A landscape with many valleys, sampled at points; each row gives a point and its height.
A ball rolls from a point to the lowest of its 2 nearest points, and stops where none of them is lower. Distance is the straight distance between rows; heights are no part of it.
q775: [ 1.36  1.78 -2.00 -1.15  0.35 -1.60  1.68  1.49 -1.73 -1.07 -0.85 -1.24
  5.15  2.06  1.02 -0.18 -1.00 -0.68 -0.18 -1.51 -0.49 -1.56  2.43 -0.64
 -0.13 -1.34  0.94 -0.71]  height 62.3
q503: [-0.52  0.01 -1.32 -2.25  1.41 -1.29  0.62  0.64 -0.11  0.07  0.07 -0.43
  0.92  2.58 -1.01  5.57 -0.43 -2.29 -0.63  1.90  0.25 -1.75  0.46 -1.67
 -1.08  0.96  1.85 -0.84]  height 44.6
q757: [-3.55 -1.75  2.16 -4.72  0.54  1.03 -0.26 -2.89 -0.85  2.33  1.46 -0.46
 -0.25  1.13 -0.89  1.82 -0.59 -1.10  0.29  4.42 -1.09  0.57  3.44 -3.66
  1.15 -0.14  0.05  0.93]  height 40.9
q663: [ 1.33 -0.03 -0.94  0.86 -0.26 -0.84 -1.26  1.10  2.19 -1.00 -2.18 -0.02
 -0.91 -1.75 -0.21  1.23  0.39  0.42  0.05  0.16 -1.17 -0.98 -2.67  1.30
 -2.70  0.93  1.78 -0.78]  height 44.0
q158: [-3.69  0.29  1.01 -3.17 -2.67  0.42  1.01 -2.84 -2.84  4.00  0.93 -0.54
 -0.35  2.11 -1.88  0.59 -0.78  0.40  0.25  4.10 -2.54 -0.58  3.83 -2.36
  0.60 -1.25  4.04  3.67]  height 48.8
q469: [-3.04  1.16  0.72  1.37 -1.82  2.39  2.21 -1.32  1.18  3.73 -3.63  0.61
 -1.21  1.16  1.08 -0.82 -0.26  1.26 -0.26 -2.00  0.01  3.10 -0.08 -0.59
  1.39 -0.59  2.49 -1.72]  height 48.3
q654: [-0.14  1.34 -2.27  2.48  0.36 -2.03 -2.56  0.12  3.41  0.33 -1.59 -0.51
 -0.36 -2.47 -0.98 -0.31 -0.32 -0.31  1.58 -1.40 -1.48 -1.08 -4.19  0.60
 -2.68  0.89 -0.86 -1.05]  height 40.5
q80: [-0.79  0.80  0.56  0.40  0.36  0.98 -1.74  0.81  0.92  0.80 -0.60 -2.02
 -2.21 -1.90 -0.95 -2.34  0.97  0.73  2.93  1.04  2.06  0.42  0.09 -1.16
 -1.28  0.11 -0.81  4.05]  height 59.2
q149: [-0.75 -0.98 -0.68  1.16  2.56  1.54 -1.38  0.79  3.23  1.30 -0.35 -0.65
 -1.85 -1.51 -0.82  3.99  0.01 -1.59  1.34  2.15  2.98  0.93 -1.45 -0.02
 -1.05  0.98  0.23 -1.01]  height 19.6
q560: [ 0.76  1.53 -1.81 -1.65 -0.64 -1.58  2.35  0.89 -2.90 -1.34  0.59 -2.45
  3.36  1.25  0.96 -2.79 -1.12 -1.27  1.43 -0.33  1.23 -0.87  2.97 -2.38
  0.65 -1.88 -1.00  1.71]  height 66.4
q214: [ 1.50 -4.27  1.37 -3.63  0.65  0.74  0.36 -2.05 -1.57 -2.34  2.81  0.44
 -0.51 -1.31  0.47  0.29 -1.33  0.75 -1.89  5.38 -3.51  0.83  2.39 -0.17
  0.52  1.06  0.47  2.81]  height 16.7
q508: [-0.32 -1.28  2.23 -0.49 -2.82  0.53  3.93 -0.46 -1.05  0.70 -1.27  0.46
 -2.61  1.95  1.67 -1.38 -1.13  1.45 -2.35  0.40  1.19  3.80  1.20 -0.03
  1.09 -0.10  2.74 -0.37]  height 37.3
q750: [ 0.72 -5.45  1.10 -5.06  1.22  1.04  0.82 -3.22 -1.66 -0.40  1.87  1.62
  1.74 -0.54 -0.77  1.29 -1.42 -1.38 -0.50  5.05 -3.47 -1.60  2.54 -1.49
  1.61  0.63  1.34  1.43]  height 23.4
q26: [-1.38 -0.35 -1.46 -1.73  1.21  3.74 -3.11 -2.13  2.76  3.75 -0.84 -1.28
  1.38 -1.50 -1.03  2.30  0.95 -0.45  2.67  3.31 -2.23 -2.22 -0.73 -1.26
  0.63  0.21  3.85  0.90]  height 36.3
q328: [ 2.05 -2.40 -0.55  1.51  2.99  2.27 -2.32  0.42  2.70 -0.39  0.89  1.87
  0.98 -2.63 -1.13  1.17  0.53  0.60 -0.21  1.58 -1.07  1.10  0.53  2.62
 -0.27  2.06 -1.49 -1.94]  height 25.6
q464: [ 3.13 -1.90  0.14 -0.88  0.48 -1.78  1.82  2.14 -1.37 -3.23  0.55 -0.54
 -1.48  1.70  0.27  1.39 -0.47  0.10 -1.34  1.52  0.60 -1.26  0.29  0.00
 -1.64  1.29 -0.28  0.07]  height 47.3
q854: [-0.28  2.64  1.90  2.70 -0.59 -0.59  0.58  0.77  1.92 -1.13  0.52  1.45
 -0.12 -1.06  0.54 -0.94  1.90  0.23 -1.97 -1.70  4.75  4.18 -1.05  0.76
  1.53  0.26 -0.94  0.20]  height 64.7
q544: [ 0.99  1.29  0.59  1.07 -2.44 -1.45  1.84  0.16 -0.88 -1.55 -1.87  1.19
  1.49 -0.03  2.62 -1.36 -0.56  1.81 -2.84 -3.11 -0.22  1.88 -0.50  1.06
  0.29 -1.47  1.33  0.22]  height 36.6
q670: [-1.65  2.99 -1.27  2.43 -1.47 -2.56 -1.69 -1.20  2.90  0.19 -1.30 -0.47
  0.02 -2.39 -0.33 -2.85 -0.06  0.05  3.03 -3.41 -0.64 -1.45 -3.83 -1.44
 -0.23 -0.38 -1.74  0.25]  height 34.4
q695: [-1.51  1.77 -1.25 -0.39  1.80  0.39 -0.16  1.77  1.87  2.17 -2.07 -2.02
  1.97  2.41  0.97  3.16  0.98 -1.15  1.78 -1.09  0.87 -2.69 -1.48 -1.65
  0.26 -0.29  2.39 -2.08]  height 34.1
q645: [-2.05 -1.95  0.53 -2.92 -1.25 -2.40  1.26  0.56  0.09 -0.63  0.66 -0.97
 -1.57  1.93 -1.06  3.63 -0.17 -1.49 -1.10  3.46  0.67 -0.76 -0.84 -2.96
 -1.73  1.66  3.06  1.12]  height 50.1
q564: [ 1.37  1.34 -0.43  3.10  1.01 -3.45 -1.59  2.58  1.17 -2.29  0.38  1.69
 -0.09 -1.29 -1.35  1.46  1.15 -0.32 -0.42 -4.28  0.60 -1.25 -3.46  3.88
 -2.19  0.95 -3.42 -2.18]  height 24.7
q78: [-1.78  3.47  2.11  2.42 -1.55  0.26 -0.05 -1.03  2.06  0.52 -0.35  0.73
 -1.03 -1.81 -0.41 -3.21  2.31 -0.03  0.44 -3.26  3.84  3.34 -2.14 -0.06
  1.30 -1.32 -2.25  1.57]  height 62.4
q211: [ 0.91  0.72 -2.61 -1.42  1.20  1.35 -1.39  0.81  0.37  0.71 -0.56 -1.13
  3.81  0.04 -1.49 -1.03 -0.41 -0.95  3.54  1.21 -0.62 -2.84  1.87 -0.27
 -0.29 -0.01 -1.35  0.46]  height 51.5
q220: [ 0.02 -2.78  2.33 -2.85  0.40  1.50  1.66 -1.42 -2.89 -0.65  3.74 -0.38
 -0.58 -0.32  2.63 -1.61 -0.14  1.86 -1.58  4.29 -2.54  2.61  3.95 -0.04
  1.01  0.01 -0.14  2.99]  height 23.6
q403: [ 0.61  0.48  0.34  2.86  2.25 -2.19 -1.03  3.03  0.20 -0.17  0.91  1.77
 -2.95  1.00 -1.50  3.97  2.87 -1.23  0.20 -5.20  0.36 -3.36 -1.88  4.53
 -2.23  0.65 -3.02 -2.87]  height 29.6
q168: [-0.23  1.94  1.81 -0.18 -2.79 -1.09  3.09 -0.17 -1.43 -1.41  0.47  0.55
 -2.21  1.29 -0.47 -4.42  0.54 -1.07 -1.88 -1.15  4.38  1.79 -0.83 -1.38
  1.00 -0.89 -0.96  4.07]  height 77.4
q866: [ 0.29  1.96 -0.28  1.87 -3.58  0.14  1.71 -2.59 -3.41 -1.06  1.69  0.96
  2.91 -0.49  3.09 -3.74 -2.06  2.36 -1.66 -5.64 -1.54  2.90 -0.52  0.54
  3.07 -4.48 -0.73 -0.77]  height 21.1
q567: [ 2.00 -0.89  0.49 -0.29  0.89 -0.93  1.25  1.61  0.03 -2.63  0.53 -1.43
 -1.52  0.28  0.26 -1.42  0.22  0.45 -0.54  1.39  2.95  0.46  0.96 -0.53
 -0.11  0.95 -2.08  1.06]  height 43.2
q526: [-1.16  1.23 -1.94  1.70  1.56 -0.53 -0.26  1.63  4.02  2.16 -2.17 -1.46
 -0.59  0.44  1.97  2.29  2.15 -1.12  1.92 -3.13  1.12 -2.55 -4.38 -1.09
 -0.31 -0.01  1.80 -2.03]  height 22.2
q689: [ 0.67  0.56 -3.81  0.66  2.15 -0.19 -1.18  2.61  0.40 -0.24  0.34 -0.92
  3.09  1.71 -1.59  1.54  0.84 -2.08  1.64 -1.40  0.78 -2.19  0.35  0.80
 -0.67  0.43 -2.70 -3.24]  height 26.4
q82: [-2.23  2.05  0.73  1.32 -1.20  0.64  1.39 -0.37  1.24  0.12 -1.20  1.65
 -0.95 -1.01 -0.86  0.10  1.16  0.49 -2.21  0.10  2.78  4.77 -0.23  1.03
  0.20  0.49  0.93  0.05]  height 66.5
q136: [-0.53  1.95  1.15 -0.08 -4.50 -1.49  5.07 -0.72 -2.81 -0.08 -0.03  1.88
 -2.12  2.18 -0.90 -2.60  0.14 -0.61 -3.60 -1.01  2.61  2.50 -0.72 -0.35
  0.91 -1.90  1.54  3.28]  height 75.5
q674: [-3.14 -0.32  2.49 -2.11 -2.65  2.78 -2.93 -2.13 -0.76  3.28  0.08 -0.88
 -3.93  0.06 -0.19 -0.06  2.22  0.73  1.13  3.31 -1.49  1.02  2.01 -0.45
 -2.00 -0.22  2.29  4.20]  height 57.5
q658: [-0.45 -0.70  4.30  0.36 -1.86  1.46 -1.02  0.04 -1.70 -0.50  0.59  0.77
 -3.88 -0.81  1.43 -2.60  1.07  3.66 -1.02  2.16 -0.38  4.19  2.36  2.17
  0.99  0.50  0.50  3.29]  height 32.1
q660: [ 0.80 -0.18 -3.24 -1.33  2.95  0.83 -1.04  1.30  0.36  0.91  0.22  0.11
  2.85  2.57 -1.81  4.72  0.64 -2.53  0.71  0.81 -0.01 -3.07  1.11 -0.12
 -0.06  1.58 -0.13 -2.96]  height 36.8
q101: [-1.13  0.15  0.02 -2.17 -1.06 -1.14  2.75 -0.32 -2.94 -0.14  1.29 -2.67
 -0.13  1.10 -0.03 -2.59 -1.57  0.33  0.59  1.96  1.04 -0.33  2.72 -2.74
 -0.07 -1.38 -1.09  3.11]  height 69.8
q371: [-3.64 -0.61  1.17 -3.41 -3.06  1.33 -1.65 -2.99 -0.98  2.85  1.40 -0.76
 -1.60  0.49 -1.86  2.03  0.84 -1.09  0.78  5.05 -2.54 -0.10  1.36 -2.78
 -1.02 -0.36  3.93  3.64]  height 53.5
q494: [ 1.51 -0.77  0.78  3.02  3.02 -0.92 -0.48  3.47  2.06 -0.52  0.48  0.69
 -3.51  0.91 -0.14  4.36  1.63 -1.65 -0.30 -2.64  3.42 -1.68 -2.30  3.28
 -2.09  1.79 -1.53 -2.47]  height 34.0
q7: [ 1.08 -1.16  1.56  2.05 -0.84 -2.95 -1.16  1.68  3.19 -0.79 -3.00  0.17
 -2.46 -0.61  1.72  1.01  0.78  1.42 -0.37 -2.98 -0.55 -1.44 -4.99  2.61
 -1.60  1.45  2.48 -1.25]  height 47.1
q633: [ 0.92 -1.49 -3.37 -1.52  2.72  2.76 -2.66  0.80 -0.07  2.40  1.49 -0.76
 -0.19  0.50 -3.67  4.19 -0.99 -3.73  2.68  3.42 -0.06 -4.48 -0.98 -0.69
  0.74  2.14 -0.04 -1.19]  height 34.7
q100: [ 1.43  2.15  0.55  0.91 -1.58 -3.66  1.54  0.32 -0.17 -1.66 -2.56  1.33
  1.98  0.77  1.98 -0.15  0.61  0.04 -1.70 -5.35  0.25 -0.98 -1.86  0.56
 -0.16 -2.05  0.06 -0.72]  height 41.9
q800: [-1.49 -1.85  0.79 -4.38  1.23  1.35  0.15 -2.93 -1.86  1.62  2.19  0.04
  2.74  0.14 -0.84 -0.25 -1.15 -0.96  0.26  3.76 -1.78 -1.04  4.74 -2.36
  1.42 -0.83  0.83  2.44]  height 32.4
q675: [ 2.15 -0.85 -2.20 -2.90  0.39 -1.18  1.42  0.30 -2.67 -1.39  1.13 -0.66
  2.78  0.99 -1.39  0.99 -1.65 -0.91 -0.71  2.69 -1.86 -3.35  2.34 -0.66
 -0.80  0.25  1.19  1.45]  height 54.2
q442: [ 1.41  1.49 -2.37  0.12 -0.39 -1.59 -0.59  1.67 -0.06 -1.72 -1.45 -1.58
  1.53 -0.17 -1.43 -2.21  0.17 -1.56  2.50 -1.93  1.28 -2.04 -0.72  0.39
 -0.92  0.02 -3.03  1.01]  height 23.3
q270: [-2.62  1.06  1.55  0.17 -0.45  2.55 -2.83 -1.16  0.72  3.14 -0.75 -1.14
 -2.33 -1.90  0.28 -1.70  1.89  0.51  2.54  1.15 -1.28  1.06  0.57 -0.11
 -1.52 -0.63  0.50  3.64]  height 60.6
q216: [-0.13 -2.40 -1.11 -0.98  2.03  2.80 -2.89 -1.16  2.70  1.35 -1.46  0.27
 -0.54 -2.22 -0.73  3.37  0.40 -0.76  1.84  3.51 -1.53 -1.30 -1.40 -0.37
 -0.74  1.43  2.90 -0.63]  height 32.6
q380: [ 0.59 -0.21  3.00  0.13 -0.25  0.43  0.05  0.13 -0.73 -1.65  1.18 -1.09
 -2.30 -0.81  1.08 -3.08  0.90  2.84 -0.77  1.83  2.18  2.84  2.49  0.04
  1.53  0.65 -1.21  2.29]  height 37.4
q68: [ 2.25  1.67 -0.19  1.30 -1.40  0.77  1.72 -0.87 -3.97 -3.26  2.32  0.21
  3.70 -1.60  4.47 -3.30 -2.05  2.67 -1.33 -2.99 -2.03  2.70 -0.19  0.61
  2.02 -3.67 -0.61  0.64]  height 27.5
q688: [-2.30  1.20 -0.01 -3.13 -0.62  0.82  1.07 -2.00 -2.70  2.98  1.60 -1.16
  3.43  2.22 -0.88  0.23 -1.63  0.02 -0.31  3.53 -1.04 -0.36  5.17 -2.60
  1.04 -1.52  2.23  1.78]  height 41.3
q697: [-0.38  0.10 -2.37 -1.99  2.19  2.20 -2.78 -0.62  1.35  2.99 -0.39 -1.30
  3.16  0.20 -2.82  3.60 -0.02 -2.02  3.56  3.33 -1.57 -3.80 -0.92 -1.31
  2.08  1.14  1.88  0.29]  height 39.4
q42: [-0.43  1.90 -0.23  1.23 -2.26 -0.75 -0.04 -3.32 -0.89 -0.85  0.34  1.40
  2.24 -2.43  1.80 -4.15 -1.56  2.83 -1.20 -3.74 -3.82  2.64 -0.92  0.25
  1.78 -2.30 -1.52 -1.08]  height 9.9
q411: [ 1.27  1.44  1.02  3.39  0.28 -4.03 -1.21  0.53  3.57 -1.62 -0.43  1.36
 -0.56 -0.99  0.88  0.18  0.62 -0.09  0.15 -4.77  1.03 -0.62 -3.97  1.48
 -0.25  0.58 -2.41 -3.17]  height 18.4
q336: [ 0.80 -3.19  1.09 -3.07  1.84  3.07 -1.15 -2.25  1.40  1.15 -1.04  1.76
  1.77 -0.99 -0.35  2.25 -0.07 -0.10  0.29  3.30 -2.08  0.28  1.44 -0.61
  0.75  0.92  2.93 -1.23]  height 37.0
q720: [-3.04  3.61  0.54  1.95 -2.40  0.71 -0.88 -3.39 -0.55  2.92 -0.82  0.47
  1.02 -0.48 -0.02 -4.24  0.42  2.25  1.04 -3.89 -2.67  1.98  1.39 -0.05
  1.58 -3.24 -2.01  0.03]  height 55.0
q128: [ 2.95 -2.59 -0.96  0.25  2.05  0.20 -0.53  3.51 -3.65 -2.37  2.25 -0.49
 -2.60  2.80 -0.86  1.42 -0.14 -1.18 -0.93 -0.18  0.65 -3.64  0.72  1.53
 -1.02  2.50 -3.20 -2.36]  height 24.0
q915: [-1.93  3.03 -0.14  0.45 -1.36  1.70  0.31 -1.06 -1.76  2.68 -0.14 -0.11
  1.73  0.60 -0.20 -3.23  0.33  1.35  0.96 -1.23 -0.84  1.38  3.15 -0.58
  0.71 -3.48 -0.39  1.08]  height 49.1
q774: [-0.24  0.73  1.22  1.52 -1.50  2.13  0.54 -2.63 -1.55 -0.32  0.62  2.02
  1.69 -2.71  2.50 -3.19  0.12  3.80 -1.57 -1.46 -3.83  4.48  1.28  2.56
  2.01 -1.90 -0.27  0.04]  height 20.1
q677: [ 0.14  0.00 -0.87 -1.32  1.05  0.71 -0.79 -0.09 -0.11  0.16 -0.31 -1.42
  0.85 -1.47 -1.71 -1.46  0.46  0.16  2.44  2.04  0.00 -0.38  2.28 -1.10
 -1.30  0.17 -1.23  2.50]  height 55.8
q77: [ 3.20 -3.97 -0.37 -1.83  2.03  1.34  0.16 -0.16 -1.31 -1.99  1.59  1.49
  0.80 -0.33  0.05  0.33 -1.14  0.18 -1.40  3.25 -1.82 -0.76  1.71  0.84
  0.25  1.72 -0.46  0.02]  height 7.3
q769: [-0.73  2.16 -1.82  0.92 -1.84 -3.73 -2.39 -1.24  1.51 -1.28 -0.21 -1.04
  2.65 -0.96  0.24 -3.70 -0.95 -0.32  2.57 -4.49 -2.38 -1.19 -2.41 -2.03
  0.08 -0.47 -2.63 -2.34]  height 23.8
q402: [-1.96 -0.64  1.07 -1.01 -3.05 -1.54  4.91 -1.00 -4.28 -0.59  1.99 -1.40
 -2.02  1.81  0.74 -3.75 -2.34  1.10 -2.42  0.78  0.24  1.34  1.88 -2.23
  0.44 -2.34  0.04  4.04]  height 72.2
q543: [-0.57  0.23 -0.33  4.79  1.95 -3.36 -2.07  0.98  4.43  0.17  0.44 -0.24
 -2.25 -1.62  1.27  1.12 -0.54 -0.88  2.38 -4.00  0.64 -1.55 -5.16  0.61
 -0.68  1.54 -2.44 -3.87]  height 25.7
q818: [ 1.73 -0.95 -2.55  1.84  3.46  1.45 -1.78  2.75 -0.58 -1.45  2.23  0.12
  0.43  1.19 -1.78  2.03  0.67 -1.97 -0.30 -0.34  1.95 -0.53  0.38  2.30
 -0.95  1.70 -3.62 -4.42]  height 13.0
q49: [ 0.82 -2.48 -1.83  0.67  2.79  3.44 -2.61  1.40 -1.34  1.20  1.91  0.31
 -2.64  1.25 -3.66  5.14 -1.37 -3.59  0.17  2.26  1.31 -4.11 -1.63  0.78
 -1.33  2.90 -1.28 -2.43]  height 30.2
q817: [-0.78  1.79 -0.81 -0.17 -1.76  1.00  1.83 -1.33 -1.19  0.96 -1.24  0.50
  1.65 -0.48  0.68 -1.41 -0.43  1.47 -1.70 -1.07 -0.14  3.04  1.98  0.04
  0.33 -2.02  1.44  0.85]  height 42.6
q838: [-4.08 -3.56  1.48 -3.58 -4.16 -3.00  0.67 -0.50  1.05  0.23  1.14 -1.81
 -2.88  0.61 -1.67  3.51 -0.64 -1.49 -0.34  4.09  0.43 -0.52 -2.80 -4.36
 -1.58  0.52  2.35  0.02]  height 53.4
q832: [ 1.41 -1.31 -1.57  3.61  3.11  1.30 -2.76  1.87  1.73  0.00  1.63  1.88
 -0.22 -1.59 -2.20  2.91  0.00 -0.79 -0.84  0.86  0.02 -0.90 -1.02  3.63
 -1.22  2.32 -2.65 -3.80]  height 21.2
q652: [-0.94 -0.08  1.86  0.04 -0.99  0.97  2.42  0.45  1.05  1.44 -3.51  0.52
 -1.95  1.75  2.16  0.42  0.39 -0.01 -2.06 -1.63  2.07  1.87 -0.53 -0.74
  0.41  0.09  3.16 -1.25]  height 43.4
q575: [ 2.17 -2.28 -2.20 -2.23  0.54 -2.39  1.27  1.47 -3.09 -2.50  1.21  0.05
 -0.56  2.57 -1.87  2.93 -0.98 -1.49 -1.52  2.08 -1.71 -4.24  0.50  0.25
 -2.97  1.63 -0.42  0.77]  height 50.8
q690: [ 3.40 -3.45 -0.60 -0.63  3.18  1.90 -0.32  1.39 -1.44 -1.55  1.67  0.71
 -1.02  1.15 -0.96  2.36 -0.48 -0.21 -1.93  2.02 -0.64 -2.18  0.46  1.53
  0.03  2.82 -1.84 -3.32]  height 16.8
q288: [ 0.26 -2.17 -0.86  1.66  2.33  1.14 -2.04  0.95  0.57  0.37  1.97  0.02
 -3.43 -0.10 -2.14  5.35 -0.49 -2.40  0.21  2.72  2.34 -1.19 -1.87  1.34
 -1.34  2.80  0.12 -1.71]  height 26.1
q54: [-0.52  1.90 -0.10 -0.81 -0.27 -0.20  0.92  1.14  0.55  0.34 -1.70 -2.30
 -1.02  1.37  0.22 -3.22  0.87 -1.88  3.15 -1.21  4.71 -1.00 -0.39 -3.39
  0.49 -0.68 -0.98  2.08]  height 82.0
q773: [-3.09  3.08  1.73  2.56 -1.96  0.15 -1.43 -2.67  0.88  1.62 -0.74 -0.29
 -0.90 -1.45  0.25 -5.03  1.12  1.46  1.94 -4.45  0.82  2.11 -0.87 -0.69
  1.73 -2.77 -2.96  0.85]  height 59.1
q967: [-0.29  0.90 -1.56 -1.61 -1.74 -1.24  3.01  0.25 -2.29 -0.63 -0.36 -0.27
  2.69  1.58  0.30  1.01 -1.53 -0.10 -1.62  1.58 -0.81 -0.44  2.37 -1.78
 -0.56 -1.24  2.80  1.12]  height 58.1
q88: [ 0.07  0.66  2.92  0.88 -2.20  1.36  0.88 -1.51 -2.45 -0.07 -0.58  0.74
 -1.69 -1.48  1.46 -3.81 -0.18  4.23 -2.08 -0.24 -1.48  4.08  1.48  2.23
  1.15 -1.69  1.07  2.66]  height 26.7
q706: [ 0.73  0.20  0.19 -0.47  1.01 -1.21  0.90  1.67  1.39 -0.42 -2.12 -0.81
 -0.80  2.25  1.11  1.90  0.70 -1.36  0.06 -1.42  2.06 -2.30 -1.45 -0.93
 -1.53  0.46  1.93 -0.28]  height 43.5
q290: [ 0.63  0.61  0.68 -0.58 -2.68 -2.08  4.86  0.26 -3.78 -2.34  0.06  0.51
 -0.98  1.52  2.15 -2.31 -1.51  0.52 -3.27 -0.26  1.72  1.23  0.23 -0.58
  1.15 -1.99  1.58  2.64]  height 73.9
q957: [-2.63  1.46  0.14  1.78 -0.31  0.34 -1.78 -3.05  2.21  2.19 -0.42  0.61
  1.26 -1.89  0.38 -3.34  0.41  1.70  1.20 -2.03 -3.93  2.06  1.47 -0.26
  0.85 -0.74 -1.37 -1.98]  height 56.3
q223: [ 3.50 -0.34  1.18  1.20  0.94 -1.56  1.11  2.10 -0.83 -4.31  0.46 -0.13
 -0.18  0.46  2.23 -1.74  0.24  1.74 -1.38 -1.48  2.58  1.43 -0.14  1.09
  2.03  0.34 -1.98 -0.62]  height 43.3
q325: [ 0.77  2.07 -1.40  0.55 -0.83 -3.78 -0.94  1.43  0.10 -1.82 -1.06 -1.07
  3.04  0.79  0.47 -2.59 -0.01 -1.08  2.12 -5.82  0.44 -2.68 -2.21  0.03
  0.22 -1.31 -3.37 -1.07]  height 1.5
q896: [ 1.43 -3.09 -1.11 -0.34  2.56  3.14 -2.58 -1.23  2.99  1.32  0.27  2.51
  0.76 -3.34 -3.23  2.95  0.15 -1.41  0.89  3.27 -1.95 -1.20 -0.54  2.10
 -0.87  1.98  0.78 -1.58]  height 29.3
q647: [-1.43  2.20  1.34 -0.11 -2.17  0.58  2.56 -0.36 -0.42  1.10 -0.99 -0.35
 -1.61  1.17 -0.67 -2.76  0.89 -0.30  0.30 -1.23  3.68  1.29  0.81 -1.82
  0.53 -1.74  0.10  2.41]  height 79.4
q148: [ 1.15  2.02  1.86  1.22 -0.95 -1.82  1.23  1.00  2.12 -0.66 -3.07  0.73
 -0.88  0.81  1.59 -0.86  0.81 -1.16 -0.74 -3.76  2.76 -0.86 -3.20  0.43
 -0.78 -0.46  1.15 -0.16]  height 47.4
q39: [ 3.31 -0.60  2.55  2.65  1.64 -2.08 -0.75  3.59  0.83 -3.76  0.51  1.05
 -0.43  0.55  1.93  0.63  1.40  1.53 -1.45 -2.14  1.28  0.49 -1.30  3.56
  2.14  1.70 -1.65 -2.95]  height 40.2
q943: [ 0.53 -0.52 -2.29  2.02  1.47 -0.21 -3.08 -0.56  2.64  0.31 -0.61  0.17
  0.56 -3.01 -1.40 -1.69 -0.47  0.30  3.11  0.18 -3.40 -1.54 -1.56  0.60
 -1.19  0.53 -2.32 -1.02]  height 44.1
q738: [-2.31  1.27 -0.04  1.00 -0.31  2.17 -1.28 -1.54  2.61  3.06 -2.55 -0.53
  1.15 -0.82  0.54 -0.71  0.36  1.45  1.01 -0.63 -1.89  1.85  0.59 -1.25
  0.79 -0.33  1.05 -2.02]  height 52.7
q87: [ 1.85  0.80  0.17  0.08 -1.96  0.50  2.98 -0.41 -3.80 -1.97  0.00  1.13
  1.86 -0.92  4.36 -1.55 -2.00  2.91 -3.43 -1.84 -1.95  3.38 -0.26  2.30
  1.17 -2.22  1.78  0.47]  height 31.9
q840: [-1.23  0.84 -1.07  2.47  2.18  0.71 -1.47  0.96  4.34  1.68 -0.62 -0.66
 -0.23 -1.47  0.78  1.95  0.80 -0.48  1.39 -1.09  1.92  0.50 -2.62 -0.37
 -0.53  0.20 -0.07 -2.90]  height 7.7
q994: [-0.71 -1.97  1.69 -1.89 -1.29  0.76  3.65 -1.10 -2.87 -0.61  1.03 -0.32
 -0.85  1.15  2.78 -1.05 -1.56  2.37 -3.04  2.23 -0.27  3.86  2.90 -1.00
  1.02 -0.24  1.52  1.08]  height 31.1
q858: [ 1.48 -2.28  0.05 -1.64  1.29  1.32 -0.02  0.03  1.07  0.15 -2.07  1.87
  1.74 -0.19  1.30  3.13 -0.51  0.69 -1.52  1.55 -2.32  1.17  0.88  1.08
 -0.20  1.62  1.97 -3.12]  height 40.8
q666: [ 2.36 -1.78 -2.39  0.27  2.31  2.38 -2.78  0.71  0.47 -0.39  0.41  0.17
  1.88 -1.84 -2.43 -2.34 -0.20 -0.40  2.98  0.77 -2.02 -2.55  1.07  2.08
 -0.47  1.29 -2.55 -0.54]  height 47.2
q253: [ 1.98 -0.25  2.33  3.08  1.77 -3.11 -0.89  3.94  1.74 -2.67  0.96  1.62
 -2.67  0.11 -0.13  3.27  1.42 -0.19 -1.57 -1.07  3.79 -0.09 -1.99  3.78
 -0.34  2.07 -0.39 -1.24]  height 37.2

Call two points neighbours if one is among the 2 nearest of the other. Go from one point of each pair to the other, from neighbour to neighbour, staying as low as possible. Name the highest point that can't be avoided.
q411 / q42 -> q223
q840 / q818 -> q697
q325 / q411 -> q654

Where does a ball stop that starts at each point below?
q915 -> q42
q54 -> q654
q223 -> q411
q957 -> q214
q647 -> q567
q148 -> q42
